Each row is a point on a tangle of strands that fork, close into loops and nearly touch. The rows are in no order.
(in the rows, 128 means zero)
Two points are linked if the straight distance between their rows is under 166. Some points are linked to none.
(465): [164  71  89 149 132 108  76 111 118 118 125 125  96  87 139 190 132 123
 109 123 124 114 167 161 165 111 143 177  91 140 150 144 127 167 157 101
 138 143 126  94 125 132 131 125 106 150 109  86]
(736): [132 101 112 135  99  93 148 187 108 125 118 162  99  91 154 110 151 143
 150 161 122  86  93 131 120 116 166 130 109 109 152 191 129 136  88 138
 151 130 115 176 123 124  74  92 171 220 134 128]
(400): [151 171  81 129 121 106 168 118  95 177  89 130  89 124 128 109 151  95
 128  96 128 116 122 123 149 164 101 144 174 122 102 107 156 100 117 159
 135 143 113 115 169 147 112 151 160 120 182 111]
(848): [158  41 151 116 114 123 126 117 103 134 105 162 144  73 169 156 118  76
 121 151 155 112 134 166 168  93 159 171 124 118 181  99 120 138 107 111
 162 120 142  61 103 142 114  95 103 126 116  93]
(1001): [140 111  81 150 118 130  92 124 101 103 112 126  92  96 140 180 172 143
 158 105 113  88 138 149 145  94 143 184 121 154 161 167 129 154 154  72
 130 114 123 104 166 105 140 113 109 178 137 106]
(1009): [134 114  95 118 172 142 151  96 156 122 161 101 106 156 120 129 114 157
  84 115 147 137 126 119  96 192 101 104 119  76  88 193 147 153 126 150
  81 161 100 186 172 174 107 178 109 101 139 140]
(946): [147  92 124 161 110  91  59 142 107 140 127 135 102 103 146 138 125 126
 122 159 164 126 152 150 164 130 165 133  76 123 181 140 117 114 100 138
 109 118 136 131 108 105  61 121 121 177 109 118]
(1234): [162 201 102 148 127 101  67 144 103 130 120 127 128 134 102 148 167 145
 147  71  99 158 123 112 111 178 117 104 150 164 145 140 108  91 103 114
 126  95 136 157 193 114  89 173 151 158 150 124]
(773): [141  82 154 156 107 136 158  84 140 133  71 164 152  92 179 134  86  95
 150 192 149 114 151 156 162 100 176 125  95 120 225 115 120 137  40  99
 123  89 154  66  85 131  64 144  92 127 120 114]
(82): [130 105 166 125 146 126  97 109 123 166 128 136 105 140 157 127 112 114
  86 144 172 138 187 140 180 144 142 153 114 126 114  73 114 130 118 159
 143 185 103  82  73 124 120 134 121 102 122 101]
(1041): [119  62  74 130 103  84 108 178 143 113 148 117 128 154  96 116 122 148
 102 161 116  74 113 139  90 112 133 119  98 123  72 170 166 170 130 123
 150 150 127 205 102 141 108  95 172 165  85 131]
(692): [114 104 112 107 126 118 189 163 176 153 169 131 132 190 113  89 109 151
 104 160 112 131 106 110  81 153 130  81 120  80  49 132 177 144 115 161
 138 195 106 204  93 158 115 112 163 115 125 158]
(1018): [ 72  57 128 127 118 126 159 157 158 160 163 107 123 176 171 129  75 139
  70 185 193 126 123 122 138 153 105 157  98 101 122 114 169 149 125 189
 122 219 122 147  87 144 112 118 135  96 122 131]
(1353): [ 81 148  87 113 176 125 145  73 165  95 137  63 159 169 111 132 112 134
 118 118 121 134 105 134  64 144  87 109 142  93 111 166 136 141 174 164
  81 104 142 119 149 180 189 165 110  40 139 150]
(534): [193 149 151 146 106 139 110 148 143 119 122 135 150 110 135 205 133 104
 130 155 100 109 171 154 165  75 151 110  94 157 182  75  85 108 111  91
 122  43 149  83 125  87  89 120  92 165 108 100]
(539): [154 110 140  89 118 164 136 138 148 117 117 133 163  97 107 187 117  98
 125 142  98 114 168 133 147  70 111 126 133 157 163  57  89 133 184 103
 149  72 146  30 102  96 191 121 124 148 125  94]
(1179): [154 142 168 132 148 136  68 127 140 146 149 141  98 141 109 124 113 150
 105 145 168 175 178 100 152 169 161  99  97 119 121 114 105 104 109 126
 105 156 109 150  92 109  71 166 107 130 114 134]
(890): [135 121 142 116 118 119 148 139  70 154  61 156 135 101 168 126 175  79
 158  88 161 126 104 110 156  91 149 153 169 142 189 105 139  98 136  89
 138  89 124  40 149 113 143 126 110 158 154 116]
(1015): [116 132 142 141 113 158 175 115 171 136  47 154 114 119 153 124 142 138
 147 124 127 163 156 134 180 104 155 124  86 159 128 102 125 143 138  68
 128 160 108  58 111  76 111 123 122 200 181 146]
(953): [126 132 107 139 124 169 152 131 156 104 130 133  84 125 110 108 109 175
 139 138 127 122 114  87  95 130 143 122 100 110 116 186 135 132 135  99
  98 163 128 169 151 111 102 154 122 187 152 150]
(658): [113  89 146 128  86 122 147 147 161 121  67 158 130 118 159 130 163 154
 151 124 124 149 131 163 189  93 143  97  81 160 116 105 126 150 135  72
 147 147  81  98  87  69 101  66 134 229 166 153]
(508): [137  99 164 158 126 137 122  88 128 156  88 148 114 114 175 128  84  95
 119 192 176 105 163 129 161 132 170 145 103 104 198 112 120 122  46 129
 106 123 144  89  83 128  67 168  89 106 125 123]
(857): [145 153 154 104 119 137 145 166  78 149 144 155 102 122 116  79 169 150
 166 108 124 148  92  90 118 153 133 115 154 135  90 134 138 116 100 118
 163 147 104 182 129 110 110 100 158 158 130 143]
(1185): [140 103 173 117 121 115 147 154  75 140  80 176 115 111 165 147 202 101
 155  90 156 151 121 124 186  91 168 120 142 164 152  87 117 110 122  75
 167 126  89  61 129  74 102 104 104 174 126 111]
(374): [156 139  93 126 108 101 148 153 132 142  98 131  95 137  68 107 156 159
 158 138  91 127 125 142 128 122 122  72 126 169  66  90 148 143 146  97
 155 131 108 140  99  86 113 104 178 176 141 165]
(649): [103 116 110 127 138 162 212 122 147 129 136 119 118 123 163 129 105 134
 114 157 126 113  97 136 112 148 112 179 164  86 129 147 176 146 122 177
  98 174 159 130 156 184 154 130 120  71 130 135]
(500): [161 145 168 149 148 148  92 120 165 122 123 141  97 123 122 142 129 145
 113 138 140 164 190 106 153 126 174 119  81 144 127 100  93 122 134  87
 115 156 128 103 106  95  98 161  98 152 109 132]
(53): [ 92 129 137 141 103 134 104 159 141  85 149 105 137 165  96 119 162 148
 156 141 113  98 106  99  75  95 142 109 144 151  95 164 101 145 144  89
 152 117 153 176 134 128 154 104 173 136  73 159]
(261): [175 117 114 126 134 129 123  96 148 126 102 120 125 116 132 161  95 122
 106 164 131 100 163 160 144 147 127 134 122 112 135 109 116 137 125 153
 107 136 144 113 146 173 115 168 117  84 122 110]
(1161): [124 193 155 128 158 101  56 109 114  99 183  83 231 145 110 132 150 106
 146  73 101 145 113 138  90 138 104  99 162 138 151 155  85 121 139 181
 127  30 112 173 135 127 184 143 135  73 109 134]
(538): [122  63 108 125  92  87 137 196 138 120 130 152 126 117 136 102 116 154
 125 182 117  92  91 133 114 111 144 125  78 112 117 163 153 155 110 140
 154 159 123 183  91 126  83  81 176 197 115 140]
(866): [165 157 140 157 143 148 127 105 149 149  70 148 106 107 144 151 140 100
 117 120 130 155 185 121 189 112 170 139 101 153 159  94 104 126 122  72
 112 124 130  52 133  89  95 171 100 174 150 122]
(878): [151 192 201 112 143 155 101 140  88 126 183 136 152 132  97 146 160 120
 166  89 142 182 129 108 133 118 145 116 162 179 143  92  76 106 120 123
 155  72 141 139 143  71 146 121 106  98  79 127]
(939): [132 102  91 161 130 142 150 103 174 104 110 126  68 121 116 138  97 159
 111 157 130 115 141 127 120 133 144 137  73 118 119 160 143 159 156 110
  90 178 124 133 138 111 102 159 110 161 147 150]
(911): [124 100  74 171 136 124 113  93 181  83 111 108  72 135  85 166 114 159
 116 131  96 103 161 149 113 112 132 121  78 144 107 164 129 166 173  86
  91 151 132 136 145 109 135 141 110 159 136 145]
(241): [101  97 169 105 128 146 128 167  88  98 161 152 162 112 154 102 143 121
 113 110 128 111  84 136 130 122 129 172 149 109 104 158 141 148 122 122
 137 142 156 185 164 168 168  61 130  90  85 110]
(1276): [138 101 169 128 107 146 138 145 136  93 111 152 140  95 156 127 124 141
 155 159 137 126 115 118 126 110 168 134  93 121 171 147 101 142 114 102
 122 139 176 126 138 130 103 116 108 145  92 139]
(350): [163 138 113 149 117  93 160 110 115 178  77 138  86 101 143 118 135  72
 102 124 146  86 137 140 153 167 122 144 155 109 139 128 145  88  74 176
 128 127 121 118 154 161  81 162 156 124 188 117]
(969): [140  85 172 117 178 163 103 118 120 114 165 143 134 115 140 136 125 106
  79 116 157 144 141 136 153 145 147 167 136  99 138 148 129 164 133 111
  99 144 139 152 155 178 158 123  73  68  82 101]
(68): [141 151 114 108 121 117  95 146  83 119 134 115 130 122 116 171 174 128
 156  92 119 107 125 123 131  86 113 149 162 174 130  98 112 130 188  97
 163  80 110  84 134  96 190 108 134 138 113 107]
(447): [140 161  98 117 167 108  97 108 134 102 140  75 161 166  94 105 155 148
 153  87  89 154 107 131  67 178 100  47 144 113  91 180 106 125 111 146
 116 109 133 187 152 149 148 175 150 110 136 143]
(1190): [128 142 150  85 136 142  85 141 108 116 192 112 167 134  96 184 164  89
 126  66 118 127 144 125 125  95 143 137 170 167 143 102  80 141 188 127
 161  65 125 109 116  99 221 114 123  84  92  82]
(690): [ 80 132 178 103 166 177 143 116 171 116 165 110 224 154 110 109 108  89
 103  96 130 152 114 142 119 111 114 111 178 133 117  95 107 143 187 146
 119 112 129 135  99 150 232  99 109  15 128 118]
(1067): [ 97 112 149 132 134 186 213 121 125 133 122 147 118 101 188  90 107 121
 129 147 129 135  85 104 115 145 119 189 154  86 177 166 164 137  99 155
 107 165 162 124 151 171 149 141 106  99 140 146]
(267): [ 76 204 152 124 159 141  97 101  75 128 163 124 149 107 120  68 120 159
 137  66 118 171 103  89 105 148  72 175 168 107 101 178 163 105 115 148
 106  89  95 159 151 149 160 150 116 125 138 134]
(998): [164  82 156 126 128 144 138 116 104 120 111 163 162  78 163 162 109  76
 156 156 133 115 119 151 153  82 185 157 134 122 240 121 113 146  83 104
 130  74 187  72 120 136 110 128  72 111  97  97]
(61): [ 76  21 119 135  92 103  89 159 109 148 113 129 124 117 170 111 105 129
 121 161 180 138 132 167 178 101 125 137  66 141 161 118 127 134 121 130
 153 157 122  90  68  87 107  60 149 205 137  96]
(1372): [125  69 144  96 105 134 158 134 180 122 126 133 181 135 145 156  85 110
  92 166 130 112 140 164 141 105 112 153 142 123  83  56 132 146 135 144
 155 181 146 100 102 170 153  95 132  51 118 113]
(1335): [109 104  82 136  66 124 229 139 144 165 101 142 108 128 173 134 130 141
 146 156 103 110 105 140 136 111 117 139 107 105 102  98 185 121 117 135
 151 184 112  82 124 124 107  91 163 176 185 150]
(288): [ 61 174 138 124 144 118 159  95 118 136 176 107 199 154 114  55 125 139
 153  88 103 178  85 129  81 129  84 124 177 133  79 108 167 127 151 164
 150 127 102 156  74 131 208  80 132  47 127 168]
(215): [112  94 162 123 122 153 130 139 162 123 154 138  94 164 111 110 126 168
 115 131 135 154 145  81 118 140 144 101  85 133  71 126 129 142 150  89
 147 215 103 157  76 111 114 123 128 143 118 156]
(1245): [138 166 102 142 141 132  74 102 141  87 136 101 157 128 111 179 104 140
 124 108  98 130 142 111  79 132 107 134 120 147 192 154 103 125 179 130
  92  67 179 113 160 144 167 191 108 109 113 143]
(55): [ 85  71  95 164 121 135 140 123 153 158 114 100  69 135 153 119  68 150
 100 199 188 124 140 151 162 134 129 144  69 113 178 141 156 144 123 177
 101 182 112 107  83  93  88 154 150 175 170 128]
(477): [120  64  50 138 108 112 183 132 134 126 166 116  91 133 137 134  86 143
 107 155 118  86 114 137 112 120 116 164  88 102 107 160 198 170 141 136
 134 204 111 152 120 150 117  99 121 132 117 111]
(912): [128  22 129 128  84  98 128 132 105 129 109 145 137  80 176 127  99  98
 122 163 166 122 118 163 156 101 130 172  95 119 158 121 146 144 107 135
 164 159 133  93  93 140  99  76 130 141 113  99]
(426): [ 66 183 136 131 167 128 135 111 108 109 145 133 154  94 146  82  92 150
 104 127 108 149  94  99  83 141  81 195 165  80 134 181 169 116 135 179
  91 101 128 132 136 186 179 147 110 108 135 154]
(1279): [ 97  87 133 119 133 120 179 160 168 153 178 132 155 172 153  92 104 132
  71 155 154 129 109 134 121 168 113 124 127  77  67 128 174 147 111 183
 119 204 102 202 110 175 120  92 139  85 121 139]
(1006): [138 162 129 146 126 133  88 107 149  92 142  91 136 148  89 163 130 132
 148 106 104 128 155 113  90 105 126  96 126 157 136 134  85 129 193  99
 122  91 157 125 141 121 172 160 131 122 102 136]
(54): [154 202 140 137 147 149 116 122 124 145  90 131 127 116 111 146 137 109
 144  95 123 172 157  78 156 109 131 143 133 183 171  82 101 111 158  80
 120  90 140  55 145  65 143 175 106 149 142 121]
(746): [113 169  75 115 161 120 108  70 150  97 115  85 154 156 107 156  96 138
 119 102  99 126 124 131  76 158  94 116 129 124 139 154 122 128 170 160
  95 101 152 103 169 162 178 201 124  71 154 142]
(1022): [ 95 132  55 116 144 157 163  88 128 119 151  92  89 157 118 140 118 156
 124 113 103 103 128 128  91 132 108 155 128 110  94 164 175 136 172 111
 109 167 129 119 153 155 173 146 101  92 141 119]
(822): [126 138  88 119 142 160 177 141 171 129 153 141  71 152  96  99  92 182
 116 145 107 127 100  83  78 141 128  95 111  84  88 184 156 122 126 124
 115 169 102 198 135 122  90 159 147 182 163 156]
(1214): [157 108 136 117 158  86  47 119 123 133 170 106 138 154 116 137 140 123
  90 101 158 150 179 147 150 151 147 105 103 130  91 126  97 143 141 139
 133 156 104 156  99 133 136 128 117  92  85  88]
(1288): [101  51 146 140  82 114 195  96 128 181  65 172 119 112 195 110 143  98
 133 116 181 139 148 153 165 114 171 130  91 143 185 150 159 123 103  99
 149 136  93  65  96 121  78 120 122 197 178 123]
(698): [123  93 117 135 132 129 153  94 211  98 114  99 116 162  78 169 102 129
 105 165 115 115 167 156 116  94 122  84  98 139  71  98 116 152 185 108
 123 157 144  89 107 147 150 139 144  97 105 137]
(140): [ 96 122 103 113  84 126 153 156 106 113 119 129 129 136 147 116 150 159
 172 122  95  91  94 115 104  86 106 153 128 142 106 120 150 129 165  87
 166 142 142 102 121 120 163  72 141 159 131 139]
(367): [129  92 109 129  84 125 175 125 134 165 113 138  96 129 162 138 131 129
 119 143 129 123 143 150 158 121 126 156 107 119  84  84 167 132 138 131
 157 195  97  77  97 123 113 102 147 148 160 131]
(1320): [108  90  86 172 116 139 167  94 183 134  85 116  72 114 139 143  75 149
 105 180 146 127 148 160 162 120 145 156  65 120 151 150 163 173 126 146
  82 175 103 102 111  87  77 166 129 189 180 145]
(1376): [ 94  63 124 113 115 125 169 128 193  99 139 113 153 168 111 164 110 106
  97 130 123 122 143 135 107  89 109 113 119 134  62  99 133 156 179  98
 153 191 155 110  96 165 174 102 137  60  93 131]
(981): [117 132 171 101 138 134 128 171  99 119 166 133 152 141 123  69 164 141
 139 112 111 132  86 123 106 148 129 112 165 113  68 155 128 137 100 139
 148 130 136 215 144 152 150  77 153 116  94 126]
(1102): [144 121 111 152 146 132 109 141 103  87 150 123 101  85 142 144 135 150
 128 127 110 122 101 121 104 165 128 144 130 113 178 216 122 144  97 141
  99 118 159 189 195 159 105 156 112 133  91 119]
(142): [166 147 146 139 154 130  69 138 135  93 173 115 140 128 125 164 153 154
 113 116 116 151 126 136 101 171 134 100 129 114 156 178  93 114  84 132
  89  95 163 200 190 170  96 164 108 110  90 130]
(1142): [110  88 169 127 115 153 212 117 108 145  89 168 134  79 202  84 125  86
 155 134 137 121  88 124 121 131 156 169 146 105 204 168 142 119  68 142
 138 132 172  93 131 166 121 120 113 121 152 137]
(1350): [141  91 106 147 126  81  51 162 112 134 151 127 111 117 126 124  97 135
 101 177 168 113 131 138 140 159 133 115  92 104 177 158 122 119  95 180
 100 123 141 187 106 140  67 129 139 138  93 111]
(938): [143 187 146 148 107 151  68 156 113 106 168 117 136 136 136 183 176 138
 154 125 120 138 115 114 111  97 168 154 133 161 180 149  79 108 116 124
 126  50 156 115 186 107 129 137 119 138  91 141]
(771): [128 104 161 135 106 117  83 185 154  84 163 129 150 143 104 145 154 134
 118 158 144 108 121 122 109 106 171 106 115 140 102 152  90 150 113 100
 143 125 156 186 138 133 109 109 157 119  48 147]
(1125): [149 119 181 122 110 120 119 158  76 137 121 171 107 114 157 132 181 113
 162 108 160 145 117 112 162 115 186 127 122 135 135 117 111 112 106  98
 159 130 110 111 136  91  81  99 117 170 118 129]
(128): [182 199 118 137 129 110  96 121 119 143  98 140 127 126 111 139 136 112
 129  95 110 146 152 122 137 181 113  96 145 143 152  99 101  81  91 131
 116 103 147 138 176 131  82 182 132 118 153 115]
(15): [112 198 168 116 148 107  88 105  95 113 174 105 188 130 101 105 135 125
 154  77 123 157 116 110  97 122 105 127 168 149 124 132 113 129 163 159
 140  56 107 151 114 121 190 125 132  82 100 148]
(1348): [127 103 137 132 113 107 104 132 107 181 115 133  83 133 146 113 123 122
 107 147 177 141 168 142 184 142 129 132  99 130 110  76 135 113 122 151
 148 177  88  85  64  96  95 118 149 154 150 113]
(514): [139 156 102 142 139 151  99 109 111 105 115 121 117 102 138 144 116 140
 134 114 115 128 119 107 107 143 123 167 134 126 181 171 122 128 143 116
  98 107 171 122 182 148 143 174 106 134 126 132]
(1292): [ 86 189 142 114 136 129 156 120 135 115 126 129 167 127 141  87  91 145
 131 140 111 134 100 108  86 131  95 159 163 106 121 115 144 109 154 181
 118 116 153 106 118 168 185 124 133  86 134 163]
(42): [126 125 194 107 124 163 165 124 106 145  85 181 158  96 185 101 122  82
 152 131 138 115  99 123 145 116 149 158 163 112 182  98 113 100  92 136
 140 116 173  81 132 151 140 103  98 102 149 136]
(917): [109 220 153 130 135 102  52 107  86 109 173 113 164 121 102 149 147 140
 149  68 124 153 120  76  99 125 111 168 158 159 142 152 126 123 153 127
 143  44  91 126 137 116 152 159 129 123 114 156]
(1054): [ 85  67 103 150 119 129  98 141 125 175 107 109  77 134 154 113 100 136
 107 175 185 138 158 159 191 120 121 129  74 128 161 114 128 120 124 150
 122 168 114  78  62  81 119 104 162 201 170 102]
(961): [102  96  33 116 125 120 163 112 127 109 165  86 104 154 104 129 121 147
 133 121  85  72 115 147  79 117 102 139 121 112  84 174 180 147 164 111
 126 161 142 148 143 166 160 102 117 101 110 105]
(1322): [ 93 160 136 113 147 181 136 128  74 124 183 117 103 122 131  76 129 169
 140  90 117 126  99  83 101 141  87 158 153  88 108 204 160 109 110 117
 116 126 112 185 170 147 144 134 120 157 134 116]
(398): [154 170 115 164 110 124 100 126 173  98  99 109 112 128  83 165 136 141
 150 130  88 128 160 148 137  95 127  83 102 176 122 105  92 124 165  85
 111  85 152 113 142  80 137 139 141 181 136 158]
(741): [163 155  68 121 125  93 115 115 140 169 106 130  82 148  84 119 123 141
 104 126 112 139 145 137 139 190 125  91 110 120  86 126 146 120 117 161
 123 155  84 159 130 121  63 182 182 145 189 135]
(383): [120 199  69 131 138 112  90 124 106 132 133 112 103 150  77 111 146 173
 153  71  87 144 109  86  84 175  96 105 146 151 102 181 133 107 109 111
 130 113 114 184 176  99  98 176 158 179 171 127]
(413): [115 101 131 115 104 127 149 148 173 148 138 133 104 173 103 102 114 162
 110 168 127 145 135 116 119 145 137  86  91 123  62  91 149 142 140 135
 144 205 100 147  65 117 101 121 167 127 136 166]
(1312): [138 137 154 132 165 159 150 110 140 138 142 131 108 128 137 100 108 131
  88 140 156 144 128 121 129 193 122 123 147  73 113 163 130 121  85 179
  83 152 115 186 162 179  92 172 118 105 142 135]
(321): [144 116  54 132 129  85  99 145 144 160 122 131  82 148 100 116  88 156
  93 171 118 113 131 147 124 165 125  95  85  95 125 153 158 128 128 184
 111 139  95 178 103 129  72 162 181 180 167 143]
(770): [160 121 173 109 133 119  83 136 130 108 172 122 158 142 108 141 151 111
 115 105 140 130 148 141 137 124 157 101 131 138  92 117  86 138 141 112
 142 123 138 166 129 135 150 114 122  83  63 105]
(1038): [123 106 189 134 155 141  86 106 117 162 127 149 112 140 167 126  90  95
  92 168 188 126 178 123 177 143 159 148 113 103 161  84 105 116  73 152
 121 152 132  99  76 124  99 138  82  91 113 109]
(48): [118 171  99 121 104 107 165 139 115 128  63 124 141 115 119 128 134 130
 157 123 118 136 108 117 154  80  75 131 147 176 128  59 153 113 181 107
 140  95 102  31 119  86 159 119 146 164 160 150]
(149): [185 170 145 145 117 142  87 144 122 118 136 127 146 115 136 189 145 120
 137 131 103 122 148 135 132 104 157 129 117 153 192 112  85 102 117 115
 112  60 178 113 167 116 107 143 100 136 100 113]
(1008): [153 184  45 114 133  88 148 105 112 165  87 106  99 154  78 124 149 135
 140  90 101 150 127 140 133 176  97  98 144 160  75 102 151 126 130 136
 137 139  97 126 157 112 109 169 171 119 187 122]
(728): [ 76 130 146 118 185 159 152 100 180  92 155  81 186 164 110 109 119 114
 106 116 152 153 115 121  88 130  86 113 162  92 111 148 126 157 181 125
  82 105 140 135 140 184 210 129 100  27 122 143]
(630): [119 177  77 114 157 123  96  92  96 125 155  76 127 170  75  98 153 164
 165  56  91 151 107 106  76 174  88  82 150 137  77 187 137 120 117 116
 133 123 102 186 150 114 135 177 144 128 158 129]
(737): [107 151  57 116 154 166 169  85 125 136 159  97  81 158 123 128 113 156
 109  97 110 115 120 113  90 169 102 142 130  94  89 184 172 132 135 137
  98 170 108 157 181 153 127 177 113 112 163 118]
(151): [113  88  71 137 125 131 220 118 149 138 166 109  93 136 156 152  92 138
  96 157 128 102 107 142 108 146 114 171 130  76 112 152 205 164 122 181
 109 195 117 149 150 173 123 131 121  86 123 123]
(51): [155 130 177 114 124 132 129 135  81 154 137 170 101 113 143  93 148 107
 134 102 151 144 123 119 155 159 152 134 142 120 106 104 131 112 104 132
 148 163 105 155 127 133 109 100 121 127 130 126]
(1270): [112 203 122 119 125 108 175 127  96 145  90 133 134 121  92  95 135 148
 164 110 143 177 110  77 128 121  85 139 149 195 122  69 138 107 160 111
 157 124 109  87 109  68 143 137 148 128 149 167]
(245): [148  92  80 134 132  78 106 141 139 136 132 126  99 122 120 114  83 139
  90 180 143 105 132 145 126 172 111 110  98  91 141 161 133 136 111 195
 105 145 120 182 112 163  72 152 149 137 123 123]
(376): [122 162 122 129 121  93 135 153  57 139  82 149 118  87 164 106 170  94
 162 100 144 108  90  95 131 115 122 163 175 128 172 151 138  80 111 131
 134  84 135  95 173 131 125 120 134 168 150 121]
(355): [185 180 159 143 130 117  73 130 118 151 127 151 109 125 114 136 126 119
 122 135 142 150 166 114 157 159 163  90 114 120 151  90  98  74  66 121
 111 104 130 155 118 118  38 161 105 122 131 122]
(994): [164 144 168  83 145 168 124 124 129 144 145 156 198 117 108 155 100  67
 123 116 117  98 146 154 151 120 129 115 190 147 150  48  80 109 137 156
 137  64 128 116 114 112 183  92  89  57 121  59]
(1092): [132 126 110 120 107 126 120 147  95 115 116 125 103 120 133 147 178 144
 158 108 112  98 126 133 138  87 125 149 134 159 109 118 127 140 173  71
 161 130 113  93 134 101 157  87 133 164 122 115]
(1144): [146 162 178 126 176 168 132 105 139 125 131 135 149 123 130  90 117 129
 116 133 137 149 131 137 136 176 119 110 167  92 115 132 109 110  99 161
  85 122 137 168 168 177 135 146 102  70 126 126]
(720): [172  97 128 159 107  69 117 126  91 175  76 149  92  86 147 129 155  63
 113 117 173  97 149 140 176 136 140 124 123 121 170 119 144  76  73 127
 133  97 107  86 138 130  68 139 122 156 164 119]
(83): [ 98  98 193 115 176 181 115 144 110 107 161 158 175 114 138 102 133 107
  90 104 136 144 102 152 149 128 142 160 165 107 122 137 133 147 140 114
 106 120 153 174 168 177 188  82  93  53  99 106]
(1155): [149 115 188 127 133 149 151 109 114 165  92 180 142  99 169 120 110  60
 122 144 145  77 122 156 164 128 145 150 185 111 147  62 116  91  76 155
 150 116 133 100 118 157 121  89 102  69 149 114]
(516): [169 117 166 122 109 157 132 149 163 107 118 138 163 101 123 200 143 107
 132 141  99 125 176 150 175  57 134 104 102 173 160  61  79 125 150  80
 145  62 134  53 105  60 140 100 116 179 103 104]
(1114): [164 115  96 174 107  79  69 131 113 157  94 140  86  95 139 149 138 113
 109 133 148 118 160 157 179 148 136 120  88 130 175 129 131 101  98 127
 111 109 109 121 128 112  51 142 138 192 159 121]
(851): [172 116 165  75 116 152 141 140 132 130 131 158 181 113 111 160 108  82
 130 139 114 107 157 149 150  98 102 109 167 159 128  22  81 116 145 131
 170  88 125  87 101  98 168  94 116  88 114  74]
(1293): [141 207 152 123 136 135 149 130  94 152  95 145 119 110  88  96 144 130
 165  97 160 200 120  66 147 136 112 129 155 179 141  83 114  99 115  96
 138 122 132 112 145  66 108 156 133 134 143 141]
(966): [135  91 129 140  86  95 116 167 141 109  86 143 135 108 142 152 181 147
 152 152 132 108 116 181 182  76 147 109 110 159 116 117 118 151 121  81
 145 104  84 106 119  73  97  54 155 234 133 147]
(1281): [120 218 158 141 126 120  59 147  82 119 159 130 157 116 137 158 161 131
 155  99 134 152 104  81 115 109 145 176 155 153 182 145 104  98 120 143
 129  32 127 102 172 108 133 150 116 146 105 155]
(428): [ 66 161 119 130 167 107 157 102 131 118 161  63 182 181  92  48 138 133
 166 108  99 170  81 115  53 127  85  66 169 105  59 159 147 134 131 160
 132 120 118 182  90 145 181 119 150  81 115 162]
(1187): [160 182 174 113 167 163 111 107 123 130 133 140 177 123 123 122 107 103
 127 118 125 125 136 140 142 147 131 116 174 125 149  96  92 107 120 157
 100  81 149 146 152 154 161 134  95  59 121 106]
(769): [ 57 130 108 121  94 137 138 165 112 100 162 105 130 167 123  90 157 173
 172 135  80  60  89  99  68  93 113 145 135 148  95 172 150 132 144  88
 175 137 140 157 120 116 146  74 153 165 114 149]
(738): [155  97 167  94 105 137 140 125 161 125 115 143 168 125 129 158  92 103
 105 170 125 102 167 155 154 103 112 129 126 136 101  34  96 130 130 132
 169 139 133  86  90 136 139 102 129  78 113 100]
(716): [151 114 155  97 150 138  94 129 156  98 177 104 190 146  97 179 137  76
 105  88 122 119 160 146 125 100 142 103 147 137 129 123  75 145 173 119
 129  97 152 144 127 140 199 129 117  57  77  78]
(437): [ 96 171 130 125 158  99 119 122 136  98 144  79 169 161  91  71 140 138
 157 124  96 147  97 111  52 139  99  66 164 114  79 171 108 125 131 159
 126  95 144 180 117 154 171 142 159 105  95 158]
(313): [ 94 165 141 105 110 145 186 124 141 149 138 121 160 154 130  98 123 147
 154 121 108 155  99 121 100 135  96 128 171 146  83  64 141 118 148 164
 153 162 136 113 107 132 184 101 143  59 142 161]
(309): [ 82 117 120 115 134 132 195 129 177 126 154  97 152 204  97  83 132 130
 139 129 104 151  99 110  61 137 109  55 151 107  42 124 153 140 134 130
 137 177 142 175 103 159 157 107 152  72 109 167]
(1146): [114 148  72 164 121 117 112 100 168  97  89 105  79 143  66 146 130 150
 147 123  71 105 145 156 119  98 115  95 100 163  86 134 131 141 170  83
  99 112 135 123 147  85 150 128 143 190 164 165]
(65): [130 149 114 134 107  96 145 180  84 123  96 149 106  91 154 112 175 133
 171 141 117  96  91 118 118 119 142 137 142 125 150 179 117 108  95 134
 142 103 138 142 161 127 102 110 164 205 133 125]

A fork is a point with three links, a tip a point with one. Leave the first point through the second and follow the links. Name the first fork or tip that comes.
(477); (961) => (851)
(437); (447) => (866)
(736); (65) => (969)
(516); (534) => (1161)
(1038); (508) => (1054)
(1322); (267) => (428)
(912); (848) => (1348)
(994); (1187) => (1155)
(969); (83) => (1041)

A tip is a point with one link. Name the tips that can be reached along the links from each point below, in the order of the rows.
(355) => (1018), (215), (1322), (48), (966)
(51) => (1041), (969)
(15) => (1161), (698), (1155)
(939) => (690), (1335), (822), (142)
(1001) => (465), (1214)
